Each row is a point on a tangle of strands that fork, close into loops and nearly touch. The rows are in no order.
Two points are linked if the straight distance between their rows is under 115. Some points are linked to none.
Q_973: -12, -8, 23, 19, -24, 42, 4, -44, 24, -43, 49, 17, 60, -26, 23, -4, -7, 18, 37, -8, -23, 26, -27, 9, -37, -5, 1, -10, -42, -31, -32, 6, -19, 7, -40, 12, -18, -23, 24
Q_488: 10, -36, -25, 26, -17, 2, -18, 0, -10, -21, -22, -13, -10, -15, 2, -10, -16, 35, -26, -36, -12, -1, -12, -8, -10, -22, -16, -18, 8, 15, 23, 2, 19, 25, 17, -9, 3, -12, -29
Q_928: -23, -50, -10, 2, 11, 7, -8, -22, -27, -15, -9, -4, 3, -9, 33, 5, 26, 40, 10, -26, 0, -17, 14, -5, 7, 18, -10, -1, 15, 20, -14, -61, 3, 27, -3, -28, -5, 5, -23
Q_659: 5, 2, 5, 5, 1, -18, 32, 64, 9, -6, 2, -10, -13, -11, 3, -29, -4, 30, -25, -9, -27, 32, 10, -21, 3, -26, 6, -1, -1, 18, -3, 14, -6, 7, 18, -22, 5, -23, -29
Q_612: 3, -50, -13, -3, -10, 28, 16, -34, 23, -24, 17, 3, 40, -16, 49, -12, -21, 51, 2, -26, -28, 34, 0, 5, -14, -3, -3, -21, 21, 13, -14, -5, -6, 24, -5, -30, -3, -18, 2
Q_281: -42, 9, 19, 33, -10, 10, 22, -34, -11, 1, 49, 21, 33, -21, 13, 16, 2, 20, 11, 13, -18, -21, 6, 29, -14, 54, -15, -37, -29, -9, 18, -1, -26, -37, -9, 11, -3, 11, 45
Q_44: 22, 16, -10, 39, 7, -20, 10, 13, -11, 3, 7, 1, -20, 12, 0, 5, 5, -28, -32, -7, -7, -4, -26, -10, -11, 6, 17, -1, 11, -11, 53, 6, 21, -5, 7, 3, 9, -3, 11
Q_686: 0, 0, 19, -35, 33, 0, -31, -26, -6, 48, -15, -5, -30, 12, -9, 50, 12, -54, 1, 20, 34, -4, 37, -20, 25, -8, 37, 22, 21, 18, 0, -1, 13, -17, -26, 8, -12, -6, -13
Q_797: 0, -2, -4, -25, 37, -25, 23, 8, 5, 6, -31, -9, -29, 27, 7, 15, 39, 13, 10, 0, 33, -8, 19, 3, -18, -26, -4, 28, 20, 44, -23, -25, -2, -2, 45, -30, 12, 9, 1
Q_126: -1, -33, -12, 17, -65, 39, 16, 20, 8, -14, 4, 14, 17, -10, 12, -31, -2, 46, 0, -18, -33, 31, -7, -2, -32, 5, -7, -13, -39, -5, -2, -25, -4, 13, -14, -8, 3, 11, -7
Q_238: 57, -4, -14, 0, -24, -17, 0, 31, 11, -13, -10, 5, -37, 25, -32, -22, -14, 0, -32, -3, -13, 4, -34, -4, -22, -34, -5, -23, 1, -4, 50, 41, -4, 27, 25, -7, 17, 13, 10
Q_153: -18, 36, 28, 24, 10, -13, -8, -12, -17, 17, 13, -5, -1, -7, -17, 38, 14, -31, 2, 5, 40, 4, 36, 10, 22, 42, 17, 1, -4, -25, -3, 13, 46, -44, 9, 25, 5, -1, 4
Q_768: -15, -3, 9, -56, 17, -12, 18, 24, 8, -2, -24, 1, -25, -4, -4, 11, 29, 37, 8, 15, 28, 0, 10, 7, -24, -30, -8, 13, 18, 30, -36, -15, -45, 16, 26, -10, 1, 6, -5
Q_716: -14, -26, 0, -5, 20, -23, -19, -39, -22, 38, 11, -9, 16, -35, 5, 13, 9, 7, -6, -4, -30, -7, -5, 29, 1, -9, 8, -23, 33, -20, -5, -16, -16, -4, -33, -22, -28, -14, -35
Q_451: 18, 9, -3, -30, -20, 22, 5, -18, 31, -40, -9, 17, 30, 5, -11, -3, -7, -1, 30, 16, 3, 9, -49, 37, -34, -20, -9, -15, -1, -44, -20, 12, -38, 19, 1, 29, 9, -4, 31
Q_714: 25, 13, -17, 18, 0, -10, 11, 24, 8, 7, -9, -12, -16, 39, 12, -48, 7, -15, 8, -6, 1, -14, 25, -15, 40, 21, 17, 22, -14, 12, 0, -2, 21, -17, 16, -5, -9, 11, -3
Q_172: -23, -7, -6, 14, 4, 19, -26, 16, 0, -6, -19, 17, 18, -5, 32, -22, -7, 4, 6, -14, -4, -9, 6, -25, 44, 16, -16, 27, -20, -2, 4, -31, 30, 29, -18, -5, 9, 12, 0
Q_439: 3, 12, -8, 26, 1, -8, 19, -8, 28, -5, 24, -26, 27, -4, 38, -41, -37, -21, -20, -19, -22, 60, -5, 21, 12, 13, 13, -31, 36, -25, 7, 22, 5, -7, 16, -9, 3, -14, 4
Q_422: 28, -10, -24, -11, 18, -21, -13, -43, -1, 5, -28, -11, -8, 22, 3, 0, 22, -17, 46, 2, 13, -30, 2, 41, 20, 3, -1, 0, 20, 6, -37, 24, 0, 5, 43, -14, -8, 12, -12
Q_889: -18, -8, 8, 51, 4, 27, 16, -14, -5, -47, 28, 23, 14, -15, 55, 15, -2, 5, 20, -13, -5, 0, -30, -28, -22, 18, -16, 26, -37, 1, 5, -26, 19, 33, 8, 12, 43, 3, 34
Q_635: -6, 6, -10, 13, 11, -12, -23, -28, -7, 36, -11, 4, -15, -21, 7, 9, -2, -44, -10, 14, -11, -23, -29, 9, -8, -19, -4, 34, -15, -5, 31, -8, 0, 13, -9, -23, 4, 26, 16
Q_704: -4, -7, -13, 5, -36, 28, 13, 11, 9, -3, 4, 49, -14, -19, 1, 4, -12, 3, 21, -8, -20, 11, -44, 7, -35, -10, -16, 2, -17, -20, 24, -5, -5, 14, -19, -13, 39, 24, 37
Q_985: -27, -3, 26, -37, 23, -1, -18, -16, -13, 30, -12, 9, -39, -10, 8, 47, -4, -5, -24, 25, 22, -20, 41, -18, -1, 4, 9, 6, 28, 29, -2, 2, -9, 3, -17, -12, -21, 1, -18
Q_512: -23, 8, 2, -5, 0, 22, 9, 43, 7, -33, -21, 19, -8, 25, 26, -24, -7, 27, 1, -1, 23, 0, 30, -39, 32, 20, -7, 26, -10, 18, -8, -18, 14, 10, 7, 19, 23, -6, 4
Q_67: 2, 8, -20, -28, -33, 12, -12, 46, -17, -15, -15, 30, -18, 4, -55, 3, -14, 7, 5, 12, 0, -10, -24, 10, 11, -5, -7, -23, 1, -22, 24, 23, -18, 3, -4, 5, 29, 12, 5
Q_591: -9, -43, -14, -9, -1, 6, 0, -22, 5, 4, -2, -4, 13, -15, 48, -19, -2, 44, -3, -17, -30, -8, 13, 9, 13, 1, 1, 5, 16, 22, -17, -20, -5, 19, -3, -44, -17, 1, -24
Q_53: 20, 10, 8, 6, 14, -26, 16, 61, 7, 19, -21, -25, 17, 39, -71, -47, -4, 21, -44, 7, 4, 24, 26, -37, 12, -16, -1, -1, -7, 30, 29, 19, 7, -17, 3, 6, -32, -30, -20
Q_959: 57, -12, -22, -24, 1, -24, -16, -12, -2, 3, 3, -22, -27, 12, -25, -4, 7, -9, 0, 23, -34, -38, -14, 2, -8, -28, -6, 8, 10, 22, -6, 24, -9, 11, 9, 9, -20, 12, -33
Q_867: -36, 22, 14, 15, -5, -6, 7, -10, -24, -6, 34, 15, 11, -8, 2, 30, 0, 3, 7, 3, 21, -10, 17, 17, 28, 60, 7, -27, 0, -27, 3, 1, -1, -29, -2, 17, 1, -6, 16
Q_699: 29, 9, -16, -29, 0, -5, -4, 5, -7, -4, -11, -6, -25, 47, -70, 11, -12, 3, -7, 21, 33, -34, 14, -13, 14, 4, 2, -7, 2, 25, 3, 23, -10, -23, 6, 34, -33, 5, -17
Q_377: -6, 6, 19, -12, 4, -8, 40, 71, -13, 6, 0, -6, -25, 0, -23, -26, 15, 37, -30, 11, -8, 30, 28, -42, 19, -9, 16, 23, 2, 38, 7, -6, -18, 2, -15, -15, -3, -24, -30
Q_477: -19, 18, 27, -50, 18, -7, 13, 31, 1, 20, -18, -6, -16, 1, -41, 22, 16, 14, -12, 35, 35, 13, 19, -15, -15, -12, -1, 12, -6, 28, -40, -14, -45, -14, 8, 8, -24, 4, -4
Q_234: -9, 23, 27, -10, -15, 11, 12, 26, 35, -2, 30, -8, 25, -22, 18, -15, -21, 1, -11, 10, -20, 25, 14, -2, 9, 6, 22, -35, 5, -15, -17, 23, -14, -17, -19, 23, -21, -20, 1
Q_614: 1, 26, 38, -34, 17, -17, 9, 11, 30, 39, -14, -2, -12, 15, 8, -10, 17, -17, 35, 31, -1, 2, 64, 16, 30, 9, 22, 10, -11, 9, -64, 28, 0, -43, 7, -3, -16, 9, -2
Q_457: 19, -32, -28, 30, -16, -14, -22, -49, -25, 30, 32, -4, 0, -24, -10, -9, 11, 3, 14, -6, -69, -29, -26, 45, -32, -3, -8, -23, 0, -13, 21, 15, -7, -17, -13, -13, -8, 17, -18
Q_550: 12, 6, -20, 2, -5, 0, 8, 31, -13, -16, -25, -2, -35, 32, 4, -37, 7, 27, 12, -11, 22, -14, 31, -28, 28, 17, 1, 25, -3, 32, -3, -2, 11, 9, 31, -10, 15, 2, -10
Q_762: -14, -3, -18, 38, 23, -7, -55, -31, -27, -2, -28, 1, -3, 4, 0, 23, -9, -27, -11, -24, 10, -10, -13, -3, 13, -13, -10, 13, 24, -11, 28, -1, 34, 11, -4, 15, 2, -19, -14
Q_285: -20, -8, -12, 22, -17, 14, 5, -27, -20, -4, -4, 18, -16, -22, -4, 24, -7, -21, 11, 10, 5, -5, -47, 20, -34, 4, -35, 24, -24, -7, 37, -26, -7, 7, -6, -19, 39, 35, 39
Q_254: -20, 5, 13, -14, 5, 8, 0, 17, 2, 9, -4, 20, -5, -19, 17, 23, -13, 7, -27, 5, 14, -1, 6, -19, -12, -2, -2, -1, 8, 0, 12, -2, -1, 18, -9, -14, 0, -2, 3
Q_956: 33, 0, -14, 25, -18, -7, 1, -34, 19, -4, 29, -27, 47, -5, 16, -38, -16, -15, -12, -19, -28, 15, -29, 21, 0, 3, 19, -20, 16, -38, 18, 7, 5, 4, -12, 1, -24, -14, 2
Q_362: 27, -6, -5, 1, -18, -21, 18, 48, 16, 3, -16, -2, -9, -3, -2, -34, -10, 19, -27, -9, -33, 24, -27, 11, -16, -48, -5, -11, -7, -8, 5, 24, -6, 24, 33, -23, 19, -1, -6
Q_21: -9, -41, -23, 7, -12, 30, 22, -13, -2, -46, -2, -8, 14, 5, 45, -8, 22, 39, 4, -38, 24, 10, -5, -7, -24, 5, -9, 0, 18, 0, 13, -57, 0, 38, 17, -4, 23, -4, 5
Q_35: -17, -1, 12, 39, -1, 12, 20, -18, -29, -49, 40, -9, 5, -25, 14, 53, 0, 1, 1, -11, 25, -6, -21, -28, -20, 29, -17, 5, -34, -3, -5, -28, 16, 18, 5, 41, 16, -7, 7
Q_624: -22, 17, 13, -34, 0, 21, 22, 19, 25, -39, -14, 4, -5, 16, 33, 23, 0, -14, 0, -6, 60, 34, 16, -14, 4, -15, 15, 16, 30, -8, -14, -16, 7, 17, 8, 22, 36, -15, 24
Q_303: 25, -8, -14, -18, 0, -11, -21, -10, 9, 45, 13, 3, -1, -39, -6, 1, -9, -30, -9, 10, -46, -21, -35, 3, -8, -51, 12, 25, -6, -18, 11, 9, -3, 25, -38, -12, 4, 13, -10
Q_105: 33, 23, -2, 4, -22, -12, 9, 43, -2, -3, 21, -15, -33, 10, -25, -4, -9, -17, -29, 2, -2, 2, -2, -15, 0, -2, 20, -14, 4, 0, 32, 38, 11, -12, 13, 9, 10, -2, -9
Q_855: 9, 37, 34, -19, -2, -9, 12, 19, 7, 16, 0, -9, -37, 11, -18, 12, 29, -22, 35, 34, 20, -3, 45, -3, 9, 7, 18, 27, -42, 23, -70, 9, 2, -40, 17, 17, -12, 22, -3
Q_833: 23, 0, -7, -4, -2, -17, 9, 45, -8, -17, -8, -5, 2, 43, -76, -30, -19, 29, -17, 8, 1, -18, 8, -25, 15, 8, -9, -33, 0, 28, 29, 34, -17, -14, -5, 18, -30, -18, -19
Q_431: 6, 4, -9, 6, -4, -8, -39, -68, -46, 23, -2, -38, -38, 8, -33, 34, 3, -57, 3, 34, 2, -42, -19, 20, -10, -10, -16, 6, -3, -1, 13, -1, -26, -13, -17, 32, -31, 8, -9
Q_429: -8, 29, 28, 21, 39, -47, 3, -5, 25, 62, 2, -20, 27, -16, 4, 2, 15, -21, -19, 10, -9, -1, 14, 25, -14, -18, 5, 12, -21, 3, -19, 24, 25, -41, 35, -6, -16, 8, 10
Q_202: 4, 16, -5, -43, 3, 21, -12, 14, 24, -2, -23, 1, 7, 8, 5, 8, -1, -23, -2, 8, 31, 11, 4, -13, 21, -26, 11, 25, 19, 2, -9, -12, 2, 24, -14, 7, 3, -5, 5
Q_736: -22, -20, 4, 0, -28, 31, 10, -33, -11, -47, 19, 12, 16, -35, 20, 28, 9, 20, 33, -26, 32, 13, -24, 16, -35, 4, -12, 2, 3, -24, -4, -35, -3, 41, -7, -2, 29, -3, 17
Q_132: -60, 3, 31, 40, 33, -29, -19, -5, -25, 46, 7, -1, 13, -29, 33, -4, 22, -35, 13, 1, -20, -38, 23, -1, 28, 25, -33, 15, -38, 13, 17, -43, 17, -7, -13, -29, 9, 32, 12
Q_119: -32, 31, 50, -14, -23, 8, 9, 4, 7, -32, 15, 13, 4, -10, 22, 31, -17, 23, -6, 15, 26, 11, 38, -8, -1, 28, 0, -18, -20, -2, -50, 8, -9, -4, 12, 32, -12, -11, 0
Q_349: -7, 15, -1, -1, 8, -1, 10, 57, 13, 5, -11, -27, 18, 28, -27, -43, -13, -1, -32, -6, 11, 41, 29, -23, 40, 9, 9, -15, 17, 5, 9, -5, 16, -32, -2, 8, -12, -22, -24
Q_413: 18, 10, -4, 41, 14, -20, -30, -17, -23, 6, -15, -17, -34, 39, -8, 24, 19, -48, -33, -10, 11, 9, -12, -6, -6, -20, 17, 16, 27, -17, 44, 4, 43, -4, 9, 15, 18, -22, -11
Q_822: 44, -22, -31, -54, 17, -7, -8, -14, 23, 1, -9, 2, -5, -1, -4, -12, -7, -3, 26, 13, -29, -32, -14, 4, 15, -36, -7, 16, 32, 19, -25, 16, -20, 21, -5, 0, -6, 8, -19
Q_156: -9, 34, 46, -33, -26, 3, 14, 1, 3, -19, 10, -9, -19, 3, 0, 37, 15, 0, 5, 19, 51, 16, 38, -10, 6, 16, 19, 12, -16, -6, -63, -10, 3, -15, 8, 37, -10, 2, -7
Q_992: 6, 19, 2, -15, 25, -12, 20, 0, 42, 12, 42, -27, 44, -9, 11, -37, -26, -27, 3, 4, -35, 32, 4, 18, 14, -5, 12, -35, 48, -28, -17, 29, -12, -25, -9, 10, -1, -21, 1
Q_523: -34, 4, 17, 58, 20, 9, 6, -11, -16, -14, 42, 20, 24, -20, 44, 4, 7, -15, 18, -2, -14, -24, -11, -29, 7, 39, -21, 30, -46, 1, 14, -38, 23, 7, -22, 12, 26, 18, 37
Q_826: -8, -6, 3, -2, 13, -5, -4, 3, -8, 21, 13, -3, -4, -32, -6, 38, -7, 3, -29, -1, -19, -6, -15, -1, -26, -10, 2, -30, 14, -2, 17, 3, -16, -2, -29, -4, -18, -17, -14
Q_78: 5, 17, 11, -13, -35, 19, 14, 30, 23, -20, -4, -10, 26, -6, -5, -34, -4, 25, -17, 16, -18, 29, 7, -6, 0, -7, 5, -14, -23, -7, -25, -3, -32, -2, -3, 28, -36, -20, -16
Q_483: -26, 27, 41, 26, -12, 12, 3, 2, -3, -48, 21, 7, 7, -27, 32, 39, -8, 0, 4, 0, 24, 7, 18, -27, 3, 24, -8, 10, -30, -7, -38, 4, 31, 15, 13, 42, 19, -9, 6
Q_503: -7, -45, 3, 12, -6, 33, 7, -55, 26, -9, 43, 31, 61, -19, 42, -12, -12, 38, 34, -20, -49, 36, -17, 24, -34, -4, -2, -12, -14, -11, -29, 22, -9, 9, -25, -36, 2, -10, 28
Q_173: -24, 32, 11, -29, 21, -5, -30, 34, -19, 59, -21, 11, 4, 11, -45, 13, 6, -25, -22, 27, 29, -2, 10, 8, 15, -4, 18, -4, -5, -17, 32, 6, -17, -33, -9, -3, -4, 17, 11
Q_455: -3, 17, -4, 18, 11, -17, -6, -30, -5, -13, -9, 3, 10, 5, 9, 7, 15, -3, 36, 1, 22, -3, 7, 39, 10, 33, -2, -5, 17, -12, -30, 32, 16, -14, 53, -4, 1, -5, 5
Q_994: -20, -11, -5, 35, 13, -2, -26, -7, 16, 16, -20, 13, 41, -5, 53, -55, -12, -1, -4, -30, -21, 6, 3, -4, 60, 14, -7, 13, -5, -22, 6, -22, 28, 16, -13, -28, 3, 13, 13
Q_641: -5, 16, -3, -4, -47, 36, -4, -16, 24, -30, -11, 24, 28, -1, 9, -10, -13, 2, 18, 10, 6, -1, -24, 10, -14, -3, -6, 11, -41, -28, -17, -15, -28, 8, -12, 28, -9, 12, 28
Q_355: 11, 12, -15, -26, 2, -5, -3, -43, -30, 2, 3, -15, -38, 26, -38, 48, -1, -34, 0, 29, 36, -43, -3, 5, 2, 16, 4, -4, 1, 8, 5, 5, -21, -24, 1, 36, -21, 7, 0
Q_177: -25, -43, 0, 30, 4, -17, -14, -58, -32, 43, 45, -7, 8, -51, 4, 9, 25, 2, 24, -7, -54, -24, -7, 42, -18, 9, -11, -13, -5, -7, 4, -15, -8, -13, -41, -37, -8, 6, -20
Q_94: 9, 0, -10, -6, 29, -1, 14, 33, 3, -12, -34, -19, -4, 48, -20, -7, -7, 8, -29, -17, 43, 29, 19, -24, 9, 11, 10, -13, 38, 10, 17, 2, 30, -23, 19, 0, 1, -22, -15
Q_320: 31, -8, -12, 34, -41, 22, 16, -50, 16, -6, 66, -5, 34, -9, 28, -50, -7, -3, 10, -24, -30, 28, -32, 22, -13, 19, 26, -10, -4, -46, 28, 2, -6, 2, -32, -12, -3, 0, 27
Q_799: 1, -2, -12, -6, 39, -13, 23, 3, -14, 1, -28, 5, -38, 51, -8, 25, 15, 11, -1, -5, 45, -13, 15, 0, -15, 16, 6, -1, 40, 23, 13, -4, 7, -25, 34, -18, 13, -10, 9
Q_388: 24, 4, 5, -41, 24, -22, -1, -10, 0, 38, -28, -20, -28, 24, -18, 5, 28, -19, 27, 20, 27, -3, 33, 20, 23, 9, 21, 3, 18, 1, -43, 15, -6, -22, 21, -18, -13, 3, -19
Q_221: 11, -33, -19, -54, 5, 5, -21, -16, 10, -4, -8, -1, 6, -36, -23, 22, 1, 14, 17, -4, -16, -6, -23, 0, -8, -41, -13, -1, 40, 10, -19, -9, -25, 32, -29, 1, -6, -1, -23
Q_482: -54, -9, 35, 23, 6, 6, 2, 9, -34, 3, 27, 14, 1, -32, 37, 11, 0, -3, 0, 13, -26, -24, 12, -22, -5, 43, -36, 24, -47, 12, 10, -60, 12, 4, -35, -15, 21, 32, 14
Q_518: 39, -21, -28, 20, -19, -21, -16, -30, -13, 10, 12, -11, -29, 3, -7, -14, 0, 0, -14, 7, -58, -40, -25, 17, -30, -18, -8, -6, -8, 11, 24, 23, -2, -1, 14, -13, -18, 16, -24
Q_108: 0, 26, 4, 20, 13, -20, -15, -12, -15, 5, -15, -6, -18, 19, -22, 22, 3, -12, 9, 3, 30, 4, 30, 24, 13, 31, 12, -15, 18, -6, -4, 48, 40, -43, 35, 2, -3, -6, -5
Q_573: 6, -12, -6, -36, 14, 12, 3, -25, 10, 0, 17, 19, 37, -24, -18, 22, -1, -5, 24, 4, -6, 0, -51, 20, -31, -23, -10, -8, 21, -39, -6, -5, -31, 15, -42, -3, -7, -13, 13
Q_678: 17, -22, -34, 9, -15, 10, 2, 17, -7, -43, -24, -8, -23, 20, -8, -31, -12, 47, -1, -25, 11, -21, 6, -23, 1, -1, -16, -1, 6, 35, 23, 3, 5, 23, 31, 1, 9, -2, -10
Q_146: -27, 24, 29, -26, 22, -4, -9, 58, -2, 28, -29, 4, 19, 18, -43, -6, 7, 6, -22, 8, 31, 20, 31, -20, 27, -1, 6, 3, -9, 9, -10, -13, -4, -30, -9, 2, -18, -6, -10
Q_753: 27, -32, -21, 36, -60, 30, 16, -10, 16, -8, 37, 11, 21, -5, 22, -48, -13, 25, -1, -35, -47, 40, -19, 6, -22, 19, 12, -36, -15, -19, 17, 2, 0, 6, -18, -12, 7, 11, 12
Q_931: 23, 9, -1, 34, 20, -12, 15, 35, 34, -34, -22, 11, 9, 33, 6, -15, -18, 1, -6, -26, 6, 26, -8, -17, 3, -9, -18, -11, -1, 24, -6, 34, 32, -4, 50, 10, 21, -16, 30
Q_986: -4, 6, 0, -2, 21, -21, -11, -2, 15, 33, -22, -11, 27, 0, 22, -30, 7, -28, 8, -8, -4, 6, 7, 24, 42, 0, 14, 0, 14, -26, -17, -10, 7, 1, -4, -31, -6, 0, -9
Q_710: -1, 7, -16, -12, 8, -13, -34, 30, -49, 13, -16, 9, -33, 16, -84, 19, -11, -12, -10, 20, 0, -32, -22, 1, 0, -14, -9, -28, -2, 11, 38, 24, -25, -18, -2, 6, 16, 10, -6
Q_63: 8, -11, -10, 4, -51, 29, 5, 13, -8, -14, -3, -13, 17, -20, -22, -14, -9, 38, -14, -7, -13, 2, -8, -11, -14, 11, -7, -12, -37, 2, 2, -22, -20, 10, -9, 17, -34, 6, -22
Q_223: 7, 19, 16, -28, 10, 14, -13, -11, 2, 22, -9, -1, -21, 7, 4, 31, 20, -64, 23, 13, 49, -4, 19, -17, 35, -9, 34, 46, -6, -2, -13, -10, 20, 15, -13, 6, 6, 6, 1
Q_963: -1, -23, -29, 42, 13, -7, -32, -6, -34, -22, -25, -7, -20, 1, -3, 20, 3, 2, -11, -33, -11, -23, -22, -15, -3, -25, -28, 14, 8, 21, 25, -22, 30, 23, 9, 8, 22, -8, -18
Q_76: 3, 25, 12, -7, 14, 3, 19, 9, 30, 10, -1, 7, -7, 36, 29, -21, 2, -20, 25, 11, 8, 2, 46, -7, 33, 31, 23, 19, 1, 8, -26, 16, 20, -44, 9, 5, -7, 3, 20
Q_684: -5, 12, 10, -16, -13, 23, 18, -21, 30, -44, -1, 3, 3, -16, 40, 20, -3, -6, 14, -9, 49, 15, -12, 8, -27, -23, 5, 12, 23, -23, 5, 3, -6, 41, 12, 13, 27, -11, 40
Q_27: 24, -22, -24, -10, -18, 15, 5, 13, 11, 9, 2, 21, -13, -25, -24, 13, -14, -5, 5, 3, -45, -10, -48, 0, -38, -35, -21, 5, -5, 16, 23, 2, -9, 24, -25, -6, 15, 19, 7
Q_911: 1, 4, -17, -21, 30, -25, -25, 28, -15, 48, -41, 11, -1, 23, -48, -13, -8, 1, -27, 12, -3, -21, -20, 16, -2, -26, -9, -10, 2, -7, 33, 19, -17, -21, 8, -22, 1, 10, 1

A piece is all that can be reached along the links. How many separate loops has the piece of each point below (a circle has one, a figure eight two, a Y none), and how many tips (points with one link)?
Q_635: loops 1, tips 0
Q_63: loops 1, tips 0
Q_822: loops 1, tips 2
Q_768: loops 1, tips 2
Q_678: loops 0, tips 4

How many points has the smallest loop of links through each point below? Write none if it is on no loop.
Q_439: 9
Q_303: 5
Q_768: 7
Q_223: 5

A fork is a point with three links, a tip a point with one. Leave the first point through the second and follow the links. Name the first fork or tip that comes.
Q_503, Q_612: Q_202
Q_488, Q_963: Q_377
Q_641, Q_451: Q_254
Q_132, Q_482: Q_614
Q_855, Q_156: Q_132
Q_202, Q_624: Q_973
Q_177, Q_457: Q_641
Q_377, Q_659: Q_550
